Each row is a point on a tangle of strands that fork, close into loops and nearly touch. The rows are in no order.
Two points are linked if the straight distance between their rows is under 10.
k_236: [-2.57 -1.56 -0.80 -0.34  2.98  1.21 -2.45  2.25 -1.68 -0.78 -0.76  0.67
  1.44 -0.29  0.67 -1.69  1.36 -0.06  1.20 -0.14  0.23 -0.50  1.66 -1.42
 -0.75  2.39 -1.17  3.41  3.59]
k_862: [ 3.67 -0.96 -0.32 -1.12  3.77  0.98 -1.59  1.89  0.27  2.46 -1.70  1.00
 -2.29 -2.65 -0.47 -5.53 -0.83  4.95  2.69  1.16  2.53  0.45 -1.13  0.34
  1.98  1.45 -4.37 -0.15  0.59]
k_958: [-0.95 -0.52 -1.72 -3.25  1.69  1.73  0.61  1.09  0.75  2.15  0.54  0.03
 -2.23  3.05  2.67 -1.35  0.38 -1.09 -0.52 -1.98  0.75 -0.08  0.57  0.05
  1.61  1.87 -2.01  0.68  8.93]
k_307: [-1.46 -1.36 -1.01  3.26 -2.45 -1.44 -1.22  3.36 -3.09 -0.42  0.32  0.67
  2.21  0.80  3.40 -0.62  3.11 -0.07  2.53 -1.01  3.45 -3.50  0.58 -3.46
  0.78  6.12  0.27  0.91 -1.03]
k_993: [-1.49 -0.88  0.23  1.09  5.36 -1.07 -2.43  2.39 -2.80 -0.90  2.23 -0.11
  1.59 -0.90  0.75  1.94 -0.14  1.35  2.28  2.89  0.03 -0.38 -2.04  1.53
 -1.53  1.25 -1.85  4.34 -2.40]
k_77: [-3.51 -1.17  1.40  1.41 -0.22  1.87  0.26  3.11 -4.28 -1.53  2.23 -0.87
  3.63 -0.73  1.20  0.08  1.79 -3.30  1.10 -1.37 -2.19  1.43  3.46 -3.07
  0.48  0.06  1.28  0.19  0.43]
k_228: [-2.28  1.54  2.47 -1.31  4.35 -0.13 -3.90  1.71 -1.07  0.52  4.65 -4.30
 -1.39 -0.35  0.22  0.81 -6.98  3.87  0.52  3.00 -4.07  1.43 -0.30  2.63
  0.15 -0.33  1.29  1.17  2.29]
k_521: [-3.15  0.37  0.35  2.25  6.31 -0.09 -4.02  0.50 -0.22  0.67  4.39 -2.30
  0.24  1.80  1.50  0.40 -5.60  0.80  1.34  2.24 -4.30  0.42  0.28  1.97
 -0.23  1.14  3.24  3.17  2.02]
k_320: [-1.69  2.97  4.13 -3.24  2.10 -0.35 -1.50  3.15 -0.82 -0.54  4.55 -4.60
 -1.41 -0.39 -0.59  1.94 -3.33  5.97  1.15  2.37 -4.60  0.84  0.56  1.49
  0.28 -2.07 -1.25 -0.27  2.68]
k_746: [ 1.04 -0.57 -0.39 -2.65 -0.48  2.03  0.74  1.50  0.23  2.45  0.31  1.85
 -2.32  1.67  2.24 -2.34  2.73  1.61  0.14  0.10  2.82  0.62  1.05 -0.07
  0.93  1.32 -3.23  0.30  4.61]
k_294: [-0.02 -1.78 -0.18  2.71 -2.55  1.60  0.59  1.36 -1.75  0.50 -1.66  2.39
  2.21 -0.94  4.25 -2.24  3.77 -2.52 -0.56 -2.87  5.72 -0.14  1.90 -4.08
  0.45  4.65 -0.13  0.83 -0.08]
k_308: [ 0.82  0.08  4.40 -2.19 -5.34  0.95  0.84  1.74 -0.81 -2.72 -0.71 -0.95
  4.30 -3.51 -4.06 -2.77  0.05  2.91 -1.13  1.68  0.12  1.33  3.40 -1.53
 -0.84 -1.87  0.50 -2.27 -3.21]
k_479: [-4.16  2.10 -0.41 -0.19  6.41  0.17 -0.67 -2.74  1.48 -2.18  1.26 -2.25
 -0.41 -1.17 -2.11 -2.06 -4.59  0.89  2.46 -1.22 -4.20  1.19  2.42  0.26
  1.94 -0.01  3.17  0.41  2.52]
k_944: [-0.10 -2.05 -1.04  1.55 -2.12 -0.84 -0.92  0.73 -2.61 -0.77 -3.72 -0.21
  1.94 -3.14  0.38 -0.90  1.91 -6.27  0.74 -0.45  2.18 -0.13  2.02 -3.17
  0.03  5.08  0.98 -3.68 -3.10]
k_666: [ 3.47 -1.75 -0.33 -0.99  2.47 -0.18 -2.45  0.02  1.53  4.12  3.10  1.29
 -2.28 -0.22  2.62  2.45 -2.21 -1.59 -2.41  3.43  2.68  1.97 -2.09  4.05
 -2.62  1.39 -0.88  1.75 -0.54]
k_169: [-0.09  0.36 -1.81 -0.85  4.37 -0.68  4.06 -1.19 -0.42  0.95  2.79  1.03
 -3.03  3.48  4.63  1.64 -0.34  1.43  0.85 -0.84 -0.11 -0.72 -2.59  2.73
  4.27 -0.13 -2.07  1.19  0.47]
k_683: [ 7.01 -1.29 -0.63  2.11 -2.93  4.78 -2.32 -4.60  0.78  3.33  1.87  2.50
 -4.51 -0.53  1.14 -0.28  2.03 -2.06  2.19 -1.01 -0.06 -2.14  0.36  3.67
 -2.91  0.38  0.85 -2.09 -0.93]
k_282: [-2.24 -2.41 -0.56 -0.82 -4.09  1.10  0.63 -0.35  2.18  0.98  0.47  2.03
  3.83  3.44  0.58 -0.34  0.42 -3.93 -5.10 -3.22  0.46  0.98  0.37 -0.03
 -2.33 -1.09  3.67  2.77  4.81]
k_153: [-0.69 -1.67 -0.38 -0.91  1.66  2.81 -2.36  2.59 -0.87  1.45 -1.08  1.87
  1.17 -0.23  1.69 -4.90  2.29  2.49  2.03 -1.26  3.83 -0.17  2.49 -1.22
  0.32  3.55 -2.75  3.27  4.10]
k_970: [-1.63  0.02 -0.99 -0.17 -5.70 -0.62  1.80 -2.66 -0.34  1.05  0.07  1.29
  0.46  4.28 -1.03  4.21 -1.56 -2.55 -2.20  0.32 -1.55  1.37 -1.11  3.70
  0.12 -3.66  2.08 -0.56 -1.71]
k_850: [-1.19  1.38 -1.85 -2.57 -3.44  2.64 -1.89 -2.90  1.63  1.67 -1.32  0.87
 -2.42  2.55 -0.36  1.26  0.22 -1.14 -0.20  1.93 -1.61  0.29  4.15  2.78
  0.23  0.47  0.47 -1.63  3.66]
k_413: [-2.35 -0.73  1.28  2.88 -3.61  2.32 -2.31 -2.41  0.57 -0.49  0.36  1.30
  5.59  2.86  2.21 -2.04 -1.61 -1.60  0.60 -0.49 -0.67 -0.31  4.55 -1.14
  0.61  4.67  5.39  0.87  0.01]
k_267: [ 5.49  0.65 -0.28 -0.12  1.53 -0.73  3.16 -1.16  3.66  1.17 -0.65  0.96
 -6.00 -0.73  0.77 -2.61  1.14  3.39  1.00  0.37  0.28 -0.91 -2.26 -0.82
  2.85 -0.56  0.01 -3.16 -0.72]
k_191: [-2.11 -0.79 -1.50 -0.59  1.15  2.14 -0.99 -0.25  0.53  0.47  0.84  1.03
  1.62  1.33  4.25  2.23  0.76 -5.62 -0.55 -0.42 -0.19  2.50  1.93  1.56
 -0.75  0.76  2.27  2.99  3.59]
k_948: [ 4.44  5.85 -0.41 -0.55 -1.88 -6.41  2.80  0.21  4.31 -2.37 -3.64 -3.36
  0.75  1.87 -6.23  4.12  1.35  2.26  1.57 -2.01 -0.89 -4.51 -3.96  0.45
  0.07 -3.11 -3.26 -2.16 -1.21]
k_735: [-2.44  3.89  3.88 -3.26  0.86 -0.60 -1.69  3.67 -1.33 -2.41  2.18 -5.12
  0.36 -1.34 -2.80  3.07 -0.04  4.67  0.54  0.52 -4.02 -0.94  1.29 -0.15
 -1.85 -3.23 -3.71  0.08  2.41]
k_774: [-1.02  0.11 -0.63 -0.43  4.11 -0.99 -5.06 -0.73  0.84  2.52 -0.41 -0.09
  0.92 -2.50 -0.52 -4.21 -8.22  3.15  0.34  1.43 -0.98  1.68 -1.09  1.88
 -0.48 -0.28  1.61  1.43  0.16]
k_366: [-3.10 -1.50 -0.13  1.03  7.35 -0.11 -3.42  3.35 -2.58 -0.91  0.79 -0.91
  1.77 -1.99 -0.98 -1.00 -0.70  0.59  2.05 -0.20 -1.38 -0.33 -0.50 -0.63
 -1.21  1.17 -1.21  4.26  1.48]
k_239: [ 1.04 -1.64 -1.92  0.55  7.33 -2.31  0.76 -0.39  0.40 -0.94 -0.70  0.77
 -2.50 -2.21  1.18  0.00  0.46 -0.95 -0.13  0.84  2.41  0.21 -4.05 -0.55
  0.03  1.61 -1.32  1.93 -1.63]
k_91: [ 5.51 -0.16  1.99  3.13 -5.93 -1.58  2.48  1.88  0.95  1.69 -1.85  2.08
 -1.89 -2.18  1.24 -1.43  3.69  1.14  1.17 -0.39  3.78 -0.24 -1.23 -4.71
  0.63  0.26  0.92 -3.63 -2.66]
k_590: [ 2.65 -1.62 -2.29  2.99 -1.12  1.94 -3.12 -0.97 -2.34  0.49 -3.64  0.79
 -0.52 -3.59 -0.74 -0.63  2.85 -4.01  2.99  0.50  1.95 -0.97  2.76 -0.61
 -0.35  3.72 -0.42 -3.33 -4.23]
k_140: [ 2.70 -0.33 -0.70 -2.43  2.22  0.55  0.58  2.72  0.27  1.67 -1.07 -0.17
 -4.76 -0.72  1.08 -3.47  1.57  3.38  1.38  1.50  2.71  0.31 -0.90 -1.40
  2.21  2.15 -4.52 -0.95  3.94]
k_729: [ 0.02 -1.04 -1.58 -2.48  2.74 -0.10  3.26 -1.16  0.13  2.10  1.61  1.14
 -1.36  5.74  2.39  3.81 -2.13 -1.22 -2.01 -0.46 -0.13 -0.59 -4.11  4.96
  1.54 -2.51 -3.82  2.96  2.33]
k_523: [-0.50  1.21  0.30  0.64  5.30 -0.45  2.04 -0.95  0.37  0.04  3.07  0.02
 -1.87  0.24  3.31 -1.96 -1.26  4.63  3.23 -0.49 -0.08 -0.25 -0.77  0.39
  4.35  1.99 -0.29  1.12 -0.77]
k_712: [ 1.35 -1.53 -0.26  1.71  0.60  0.51 -1.18 -6.26  5.24  0.63  0.50  2.92
  0.13  1.54 -0.53 -1.92 -3.78 -0.41 -4.01  1.04 -0.82  0.06 -0.13  1.11
 -1.15  1.50  4.87  1.34 -1.53]
k_382: [ 3.29  0.41  2.40  0.07 -4.68 -3.24  2.17  5.10 -0.13 -0.61 -1.19  0.58
 -0.29 -1.56  0.05 -0.73  4.48  2.99  2.16  1.45  3.04 -0.32 -1.37 -4.01
  0.44 -0.37 -0.70 -1.63 -0.60]
k_58: [ 1.43  0.63  0.13  2.49 -2.10  3.79 -4.24 -1.96 -2.07  3.13 -0.29  2.38
  1.37 -1.17 -0.34 -1.06 -0.82  1.44  4.83  2.09  0.12  0.77  3.82  3.10
  0.56  1.18 -1.02 -1.26 -4.76]
k_600: [-0.97  1.10  2.15  1.12 -1.52 -1.98  4.12  1.14  0.69 -1.54  3.30  0.73
  0.76  2.33  2.28 -0.75  0.96  4.03  1.96 -1.68 -0.71 -1.58 -0.82 -2.65
  3.15 -1.15  2.27  0.63 -0.15]
k_89: [ 4.05 -0.61 -1.01 -0.10 -3.74  3.14 -2.65 -2.78  2.66  3.79  1.11  2.94
 -3.12  2.50 -0.38  0.07  1.42  0.28  0.62  1.21 -0.32 -2.28  2.22  3.61
 -1.05  1.17 -0.16 -1.20  1.00]
k_11: [-4.51 -0.98  0.06  0.59 -1.94  1.97 -0.38  3.94 -2.69 -0.15  1.21 -1.06
  2.27  0.82  0.89  1.84  1.49 -4.96 -1.80 -2.56 -3.46  2.00  2.91 -2.83
 -0.62 -2.33  2.50  0.73  4.39]
k_110: [-2.57 -0.28 -2.26 -1.83  0.47 -0.36  0.56  0.70 -0.50  1.64 -0.32 -0.43
 -2.26  2.71  1.49  2.18  0.14 -3.36 -1.27 -1.80 -0.48  1.76 -1.54  0.81
 -0.60 -1.69 -0.61  1.37  5.86]
k_415: [ 2.76  0.01 -0.30 -0.68 -2.66  1.36  2.24 -1.41 -0.30 -1.64 -2.04  0.37
 -0.38 -1.99 -3.32 -0.44  2.67 -1.48 -0.55  1.01 -0.10 -0.05  1.16  0.12
  0.02 -2.55 -1.09 -4.20 -4.50]
k_121: [-0.08 -2.08 -1.38  1.56 -0.87  0.30  1.29 -4.59  3.28  0.80  1.68  3.98
  2.72  4.53  2.59  0.76 -0.84 -2.71 -4.13 -1.28  0.86 -0.91 -1.18  1.97
 -0.26  0.48  3.72  2.73 -1.55]
k_826: [ 4.32 -1.52  0.12 -1.37 -1.53  1.19  1.75 -0.65  1.16  0.15 -2.13  1.95
 -2.41 -2.46 -1.29 -0.94  2.24 -0.70 -4.08  1.30  1.14  2.18 -1.59 -0.45
 -2.18 -3.61 -0.81 -1.70 -2.10]
k_263: [-2.98 -1.64  1.58 -0.70 -6.33  1.23  0.61  2.24 -2.52 -0.01  1.69 -0.06
  3.27  1.67  0.51  1.24  0.21 -3.77 -4.98 -2.04 -1.73  3.23  1.10 -0.90
 -2.28 -3.33  3.57  0.95  2.50]
k_207: [ 0.24 -1.65 -3.22 -1.00  0.88 -0.37 -0.39 -0.20 -0.50 -0.91 -3.67  1.49
 -0.59  0.78 -1.67  2.36  2.89 -2.59 -1.91  0.91  1.60 -2.35 -1.84  1.03
 -1.59 -0.47 -3.44  1.09 -0.45]
k_857: [-2.33  0.05 -1.25  1.51  1.28  0.20  6.06  0.48 -3.62 -2.74  1.43 -0.26
  3.25  0.97  2.89  0.07  3.10 -1.54  0.68 -4.99  0.65 -1.62  0.81 -0.66
  4.16 -0.54 -0.43  0.24 -3.16]
k_38: [ 3.13 -0.41 -0.25  0.23  3.36 -1.60 -2.88 -2.21  3.39  2.01  0.61  0.09
 -3.00 -1.81 -1.43 -2.58 -5.85  3.93  0.24  3.25 -0.64  0.01 -2.41  2.01
  0.96  1.80  1.18 -0.30 -0.83]
k_510: [ 0.80  2.15  2.01 -0.05 -5.49 -4.91  3.56  6.88 -1.15 -2.34 -0.44 -2.60
  1.34  0.15 -1.75 -0.06  3.64  1.94  4.31 -2.27  1.61 -2.46 -1.12 -4.15
  1.73 -0.98 -0.95 -2.85  1.12]
k_805: [-0.98 -0.21  0.48  3.11 -2.40 -0.87  6.41  1.84 -1.87 -0.77  1.99  0.37
  2.22  1.74  4.97 -1.78  2.41  2.56  0.20 -5.51  2.06 -2.60  0.17 -3.17
  4.06 -0.64  1.26  1.13 -1.74]
k_791: [-0.62 -1.75 -2.08  1.60 -4.29  0.41  3.35 -3.13 -0.23  1.60  0.39  2.72
  2.36  4.55  1.68  2.81 -0.61 -5.19 -2.34 -2.21  0.95  1.75 -1.72  3.34
  1.25 -2.10  2.80  0.99 -3.11]
k_317: [ 4.73  3.17  0.05 -0.78  0.61 -5.53  2.18 -0.68  5.45 -1.63 -2.97 -1.73
 -2.65 -0.24 -4.44  2.37  0.39  2.77 -0.53  0.69 -1.89 -3.63 -4.20  0.58
 -0.22 -3.09 -0.16 -2.84 -1.15]
k_750: [-4.16 -0.02  1.15  0.32  0.69  1.35 -1.97  0.64 -2.61 -3.35  1.32 -2.48
  4.26 -2.15 -1.62  0.78 -1.46 -2.56  0.06 -0.03 -3.13  2.02  4.18 -0.11
 -0.78 -0.29  3.18  0.34 -0.85]
k_832: [ 0.26  0.40 -3.71 -0.43 -0.96 -1.11  2.18  0.37 -0.50  0.64 -5.61 -0.76
 -2.20  2.57 -2.93  2.74  3.52 -0.99 -0.05 -1.50  1.45 -2.22 -4.20  1.21
 -0.07 -2.81 -5.45 -0.83 -0.05]
k_787: [ 1.88 -0.80  1.13  1.85  4.07 -0.73 -2.81  0.15 -0.33  2.15  2.36  1.71
  0.14 -0.92  2.24  1.91 -2.49  1.30  0.88  4.52  1.61  1.89 -2.51  3.24
 -1.69  1.41 -1.38  3.37 -4.69]
k_820: [-4.42  2.65  0.29 -0.72  2.71  0.78 -0.68 -0.11 -1.03 -3.58  1.52 -3.31
  1.62 -2.20 -3.49 -0.88 -0.96 -0.12  2.54 -1.21 -3.25  1.64  4.04 -1.09
  0.43 -0.76  1.30 -0.72  1.55]
k_4: [-3.26  1.19 -2.36 -0.85  1.64  2.07  5.28 -1.85 -2.86 -2.81 -0.63 -0.41
  1.52  1.54  1.42  1.45  2.60 -3.87  1.54 -2.97 -0.54  0.63  2.43  0.97
  3.86 -2.49 -0.34 -1.24 -1.24]
k_206: [-2.62  2.96  0.13 -2.35 -5.93 -1.33  0.63 -2.82  0.02 -0.76 -1.05 -2.40
 -0.62  2.76 -3.39  5.69 -1.96  0.46 -1.96  1.02 -3.31 -0.77  0.40  3.19
 -0.74 -4.65  0.33 -2.24 -1.00]
k_901: [ 3.31  0.37  2.71  1.05 -3.28  1.35 -1.84 -2.01  1.07  1.47  2.02  1.73
 -0.55 -1.06 -0.31  1.03 -1.60  2.94 -0.56  4.24 -1.15  1.64  0.83  2.10
 -1.48 -1.16  1.66 -0.73 -4.78]
k_174: [-0.91 -1.38 -0.72 -2.71  4.33 -0.65 -0.11  0.87 -0.67 -2.84 -2.51 -0.98
  0.20 -1.09 -2.45  1.10  1.12 -0.15 -3.03  1.24  0.05 -1.09 -2.26  0.47
 -2.50 -1.64 -4.26  2.54  0.87]
k_544: [ 2.29 -1.45  3.87  0.12 -1.46  2.36 -2.48  0.09  1.53  2.10 -1.46  2.05
  0.98 -5.19 -0.60 -4.35 -2.15  2.46 -4.51  0.92  3.14  4.92  0.35 -1.47
 -3.92 -0.43  0.84  1.30 -0.68]
k_88: [ 3.44  1.61 -0.44 -1.66 -0.79 -3.36  2.19 -0.18  3.64  0.64 -2.22 -0.43
 -5.13 -0.32 -1.99  0.73  0.42  2.04 -0.83  1.40 -1.15 -0.59 -3.68 -0.04
  0.26 -2.67 -0.22 -3.27  0.83]
k_84: [ 4.18 -1.50  2.96 -1.04 -0.33  0.87 -0.21  0.57  1.76  0.16 -1.88  0.83
 -1.53 -6.09 -0.56 -2.27  0.59  0.90 -5.37  1.76  2.29  4.42 -1.24 -1.48
 -3.38 -2.48  0.50 -0.18 -2.30]
k_557: [ 2.59 -1.69 -1.21 -1.41  7.49  0.10 -0.75  0.27 -0.36  0.59 -1.65  0.06
 -2.51 -3.53 -0.50 -2.62 -2.36  1.27  0.16  2.05  2.34  1.73 -2.52  1.31
  0.78  0.69 -4.02  1.18 -1.00]
k_876: [-3.58  1.16 -1.43 -0.68 -0.46  0.20  3.77 -0.50 -2.31 -4.30 -1.09 -2.59
  3.23  0.25 -0.55 -0.81  1.37 -6.26  2.57 -4.19 -1.12 -0.48  4.04 -1.53
  3.52  1.61  1.50 -4.71 -0.79]
k_537: [-3.08 -0.07 -3.29  0.60  3.78 -0.68 -1.48  1.42 -2.34 -3.54 -3.06 -1.47
  0.79 -2.95 -1.11 -0.20  3.23 -3.22  3.01 -1.00  1.21 -0.89  1.62 -2.80
  0.60  3.34 -0.57  0.19  1.13]
k_648: [ 0.38  1.57  1.99 -3.28 -4.35  0.54  2.97  0.86 -1.08 -3.96 -0.92 -1.84
  2.98 -2.10 -4.34 -0.57  1.60 -0.86 -1.15  0.61 -0.40  0.77  2.73 -0.69
  0.10 -2.79 -1.41 -4.47 -2.80]
k_318: [-0.73 -0.89 -2.35  1.55  2.79 -4.77  1.51 -0.16  1.07 -2.85 -1.09  0.37
 -0.87 -1.94 -1.13  0.92  1.22 -2.76 -1.67 -0.17  1.28 -0.47 -4.68 -2.74
 -1.10  0.25  1.72  0.78 -1.90]
k_854: [-2.31  0.65 -0.84  2.16  4.20 -2.35 -1.25 -1.42  1.39 -0.84  3.29 -0.12
 -1.29  1.73  1.64  0.33 -2.26  1.98  2.42  1.30 -1.93 -1.25 -1.48  0.12
  1.14  3.14  2.85  2.01 -0.09]
k_491: [ 2.61  1.20  2.38 -0.60 -2.61  2.52 -2.04 -0.94 -1.16  0.62  0.19  0.48
  0.63 -2.97 -3.25 -0.48 -0.44  3.84  2.89  3.37 -1.48  1.50  3.08  3.33
 -0.19 -2.49 -1.49 -2.40 -5.55]
k_829: [-1.43 -0.30  3.56 -0.45 -3.28  3.26 -2.32  1.13 -3.21  0.05  0.23  0.67
  4.14 -2.88 -0.62 -2.77 -0.86  2.13  0.10  2.04  0.76  4.02  3.85 -0.70
 -1.64 -0.34  0.30  0.69 -1.70]
k_968: [-0.64 -1.08  2.17 -1.00 -1.92  0.07 -1.82  1.96  0.49 -0.06  0.82  0.18
  0.01 -2.47  0.45 -2.80  0.14  0.92 -3.86  0.85  0.93  3.13  0.45 -3.37
 -3.44  0.26  2.64  1.62  3.04]
k_178: [ 1.94 -0.72  1.38  3.74 -4.37 -0.19  2.91  1.27 -0.38  0.56 -1.85  1.99
 -0.17 -1.85  2.99 -2.72  3.28 -0.06  0.01 -2.56  5.75  0.01  0.09 -5.84
  1.23  2.77  0.32 -1.95 -2.02]
k_357: [ 0.46  0.63  0.69 -3.38  1.34 -1.95  1.58  1.35 -0.88  1.75  0.23 -2.09
 -1.37  4.33  0.81  5.05 -1.83  2.31 -1.15  1.23 -1.67 -1.97 -5.17  2.81
  0.19 -3.36 -6.88  1.78  2.42]
k_429: [-1.18 -0.87  0.04 -2.36  4.98  0.18  4.95  1.49 -1.15 -3.04 -0.56 -0.07
  0.64  0.71 -0.14 -0.12  2.12 -0.45 -2.39 -1.71 -0.10  0.05 -3.12 -0.88
  0.17 -4.34 -3.67  2.18  0.76]
k_966: [ 1.87  0.70  2.51  3.25 -3.01 -0.53  0.77 -2.13  0.67  0.95  2.45  2.47
  1.24  0.66  2.07  1.34 -0.61  1.58  0.66  2.31  0.20  0.07 -0.57 -0.02
  1.04  0.94  1.90 -0.78 -5.94]
k_484: [-0.53  1.47 -1.04 -3.32  1.72 -2.25 -0.76  1.14 -1.47  2.19 -0.62 -3.49
 -4.81  1.53  0.91  5.44 -1.95 -0.31 -0.62  2.40 -0.18 -0.25 -3.50  2.25
 -0.72 -1.22 -5.52  0.28  3.56]
k_451: [-3.19 -0.64  0.71  2.89 -1.68 -0.36  1.13  5.42 -4.83 -0.53  3.59 -0.68
  2.76  1.85  3.03  0.54  2.89 -0.76  3.76 -2.29 -0.63 -2.22  1.68 -3.61
  1.93  2.19  0.52 -0.07 -0.55]
k_821: [ 4.07 -2.19 -0.17  3.39 -1.47  2.98 -3.98 -5.66  4.33  3.07  0.36  3.96
  1.22  0.65 -1.24 -2.15 -1.91 -0.44 -2.23  0.26  0.44 -2.15  0.81  2.31
 -2.95  2.43  3.06  0.98 -2.51]
k_865: [ 2.53  0.24 -0.76  5.06 -2.72  3.20 -2.09 -3.33 -1.80  2.25 -0.59  1.61
 -0.04 -1.20  1.54 -0.10  1.05 -1.14  4.19 -0.32  0.75 -1.52  3.66  1.24
  1.88  4.08  0.99 -3.31 -5.56]
k_619: [ 6.02 -3.36 -0.10 -0.88  1.68  3.04 -2.69 -1.86  2.59  4.44  1.81  2.36
 -2.14 -1.56  0.47  1.44 -0.92 -3.20 -3.68  1.92  2.39 -0.03 -0.75  5.25
 -4.71 -0.42 -1.03  1.01 -1.29]
k_37: [-2.51  1.77 -2.13 -1.41 -5.86 -1.15 -0.13 -2.94 -0.30 -0.79 -5.00 -3.15
  0.15  2.45 -5.10  4.55 -0.62 -2.88 -1.93 -0.55 -1.84 -1.99  0.05  1.07
 -1.32 -3.05 -0.96 -2.73 -0.15]
k_52: [-2.78  2.31  0.34  1.72  5.82 -2.14 -2.13 -1.69  1.59  0.23  2.03 -0.40
  1.24 -3.29 -0.73 -3.80 -6.87  2.70  3.47 -0.72 -1.61  2.99 -0.75 -0.20
  0.62 -0.66  3.33  0.72 -1.52]
k_18: [-1.19 -0.51  0.98  1.25 -3.26  2.12 -2.49 -2.15 -0.61 -0.23 -0.70  1.32
  4.16  0.00 -1.58 -2.54 -1.75  1.17  1.28  1.52 -0.46  0.62  3.94 -0.16
  0.48  1.98  1.97 -0.45 -2.73]
k_751: [ 1.77  3.38 -0.99 -1.04 -1.81 -3.60  3.32  0.84  1.85 -0.24 -6.04 -3.73
 -0.46  2.48 -4.70  2.70  2.31  2.18  1.15 -2.27  0.10 -2.19 -5.60 -0.18
 -0.37 -4.11 -5.79 -1.20  0.41]
k_24: [-3.06  0.84 -0.44  0.26  0.06 -1.45 -0.71  1.64 -2.74 -4.24 -1.06 -3.08
  3.05 -3.27 -2.48 -1.10  0.97 -5.07  3.66 -1.59  0.13 -0.28  3.97 -2.29
  0.69  4.60  0.56 -3.62 -1.61]
k_301: [-4.07  2.96  1.42 -2.85  0.40  0.65 -0.50  1.57 -1.61 -3.05  0.34 -4.32
 -0.16 -1.73 -3.15  1.38  0.81  0.69 -0.14 -0.68 -2.86  0.66  2.75 -1.58
 -1.43 -2.31 -1.36 -1.21  3.28]
k_364: [ 3.34  0.71 -0.53  1.63  3.43 -2.66  0.55 -1.75  4.01  1.06  0.42  0.71
 -4.54 -0.29  0.76 -2.88 -1.74  5.37  1.89  0.85  0.08 -2.19 -2.50 -0.40
  3.36  2.90  1.27 -1.27 -0.84]
k_827: [-2.63  1.63 -1.74 -1.04  6.17 -3.53 -0.94  0.27 -1.05  0.33 -0.13 -4.40
 -4.25  0.83  0.48  5.25 -2.24 -1.33  1.52  0.61 -1.69 -2.38 -3.19 -0.25
 -0.24  0.80 -3.49  0.83  4.06]
k_799: [-2.89 -0.36 -2.21  1.65 -2.36  1.02 -0.92 -0.99  0.41 -0.11  0.85  1.31
  3.04  3.80  3.86  0.90  0.83 -3.45  0.68 -1.55 -0.71 -0.75  2.51 -0.05
  1.28  3.37  4.16  1.63  2.41]
k_198: [-0.15 -0.83  1.42 -3.16 -4.69  1.34 -4.90  0.61  1.55  0.93 -0.07 -0.13
 -0.59 -1.56 -0.65  0.30 -0.71  0.74 -6.47  1.73  1.51  2.39  2.00  1.55
 -5.11  0.12  3.21  0.28  1.58]
k_346: [-1.81 -2.77  0.83  0.29  0.89  1.37  2.31 -0.46  1.10 -0.54  2.00  2.44
  2.44  1.94  1.45 -2.78  0.32 -1.22 -4.49 -3.28 -0.72  1.03 -0.19 -3.07
 -0.64 -1.49  3.21  3.33  3.21]
k_762: [ 5.24 -0.92 -0.55  4.23  0.31  4.37 -3.67 -6.08  3.15  4.25  0.23  2.98
 -2.99 -1.84  0.49 -2.67 -1.86 -1.34  1.43 -1.24  0.41 -0.01  1.07  2.39
 -1.83  1.94  2.22 -1.22 -1.34]
k_893: [-2.18  2.43  1.15 -1.47 -2.18 -1.77  1.97  3.92 -1.05 -3.06  0.30 -2.63
  0.46 -0.69 -2.56  0.29  2.91  1.39  1.81 -1.37 -1.10 -0.98  0.16 -3.72
  0.06 -1.72 -1.53 -1.50  2.73]
k_503: [-2.93  0.93 -2.30  0.24  4.83 -3.04 -1.11 -2.13  0.78 -0.72  0.33 -1.68
 -3.17  2.28  0.32  3.77 -2.81 -1.35  1.11  1.64 -2.03 -2.60 -1.66  1.14
  0.41  1.63  0.49  1.32  1.79]
k_749: [ 1.22  0.78  2.36  2.33 -4.30 -3.56  4.07  0.54  1.09 -0.19  2.63  1.41
  1.82  2.12  1.97  1.55  0.03  2.24  0.22  0.00 -0.38  0.10 -3.16 -1.48
  1.90 -1.74  3.48 -0.11 -3.64]
k_394: [-1.11  1.01 -2.16 -2.52 -4.98  0.85 -2.13 -2.12  1.34  0.46 -4.24 -0.67
 -2.24  1.41 -3.14  1.61  0.75 -1.20 -3.27  0.87 -1.22 -0.99  1.88  0.77
 -2.45 -1.15 -0.07 -2.31  3.58]
k_585: [-0.20 -2.77 -0.22 -1.58  2.85  1.19  3.95 -0.33  0.73 -2.17 -0.87  1.96
  1.07  1.36  0.71 -3.22  1.78 -0.36 -4.33 -2.53  1.05 -0.13 -1.75 -2.23
  0.40 -1.73 -0.61  2.83  2.28]

A fork is a point with three links, a tip a point with one. Leave the first point through the second and follow the links. Name the first fork or tip that comes.
k_364 / k_267 => k_77
k_429 / k_174 => k_364
k_876 / k_4 => k_58
k_307 / k_294 => k_301
k_198 / k_968 => k_18
k_308 / k_648 => k_198
k_58 / k_491 => k_24
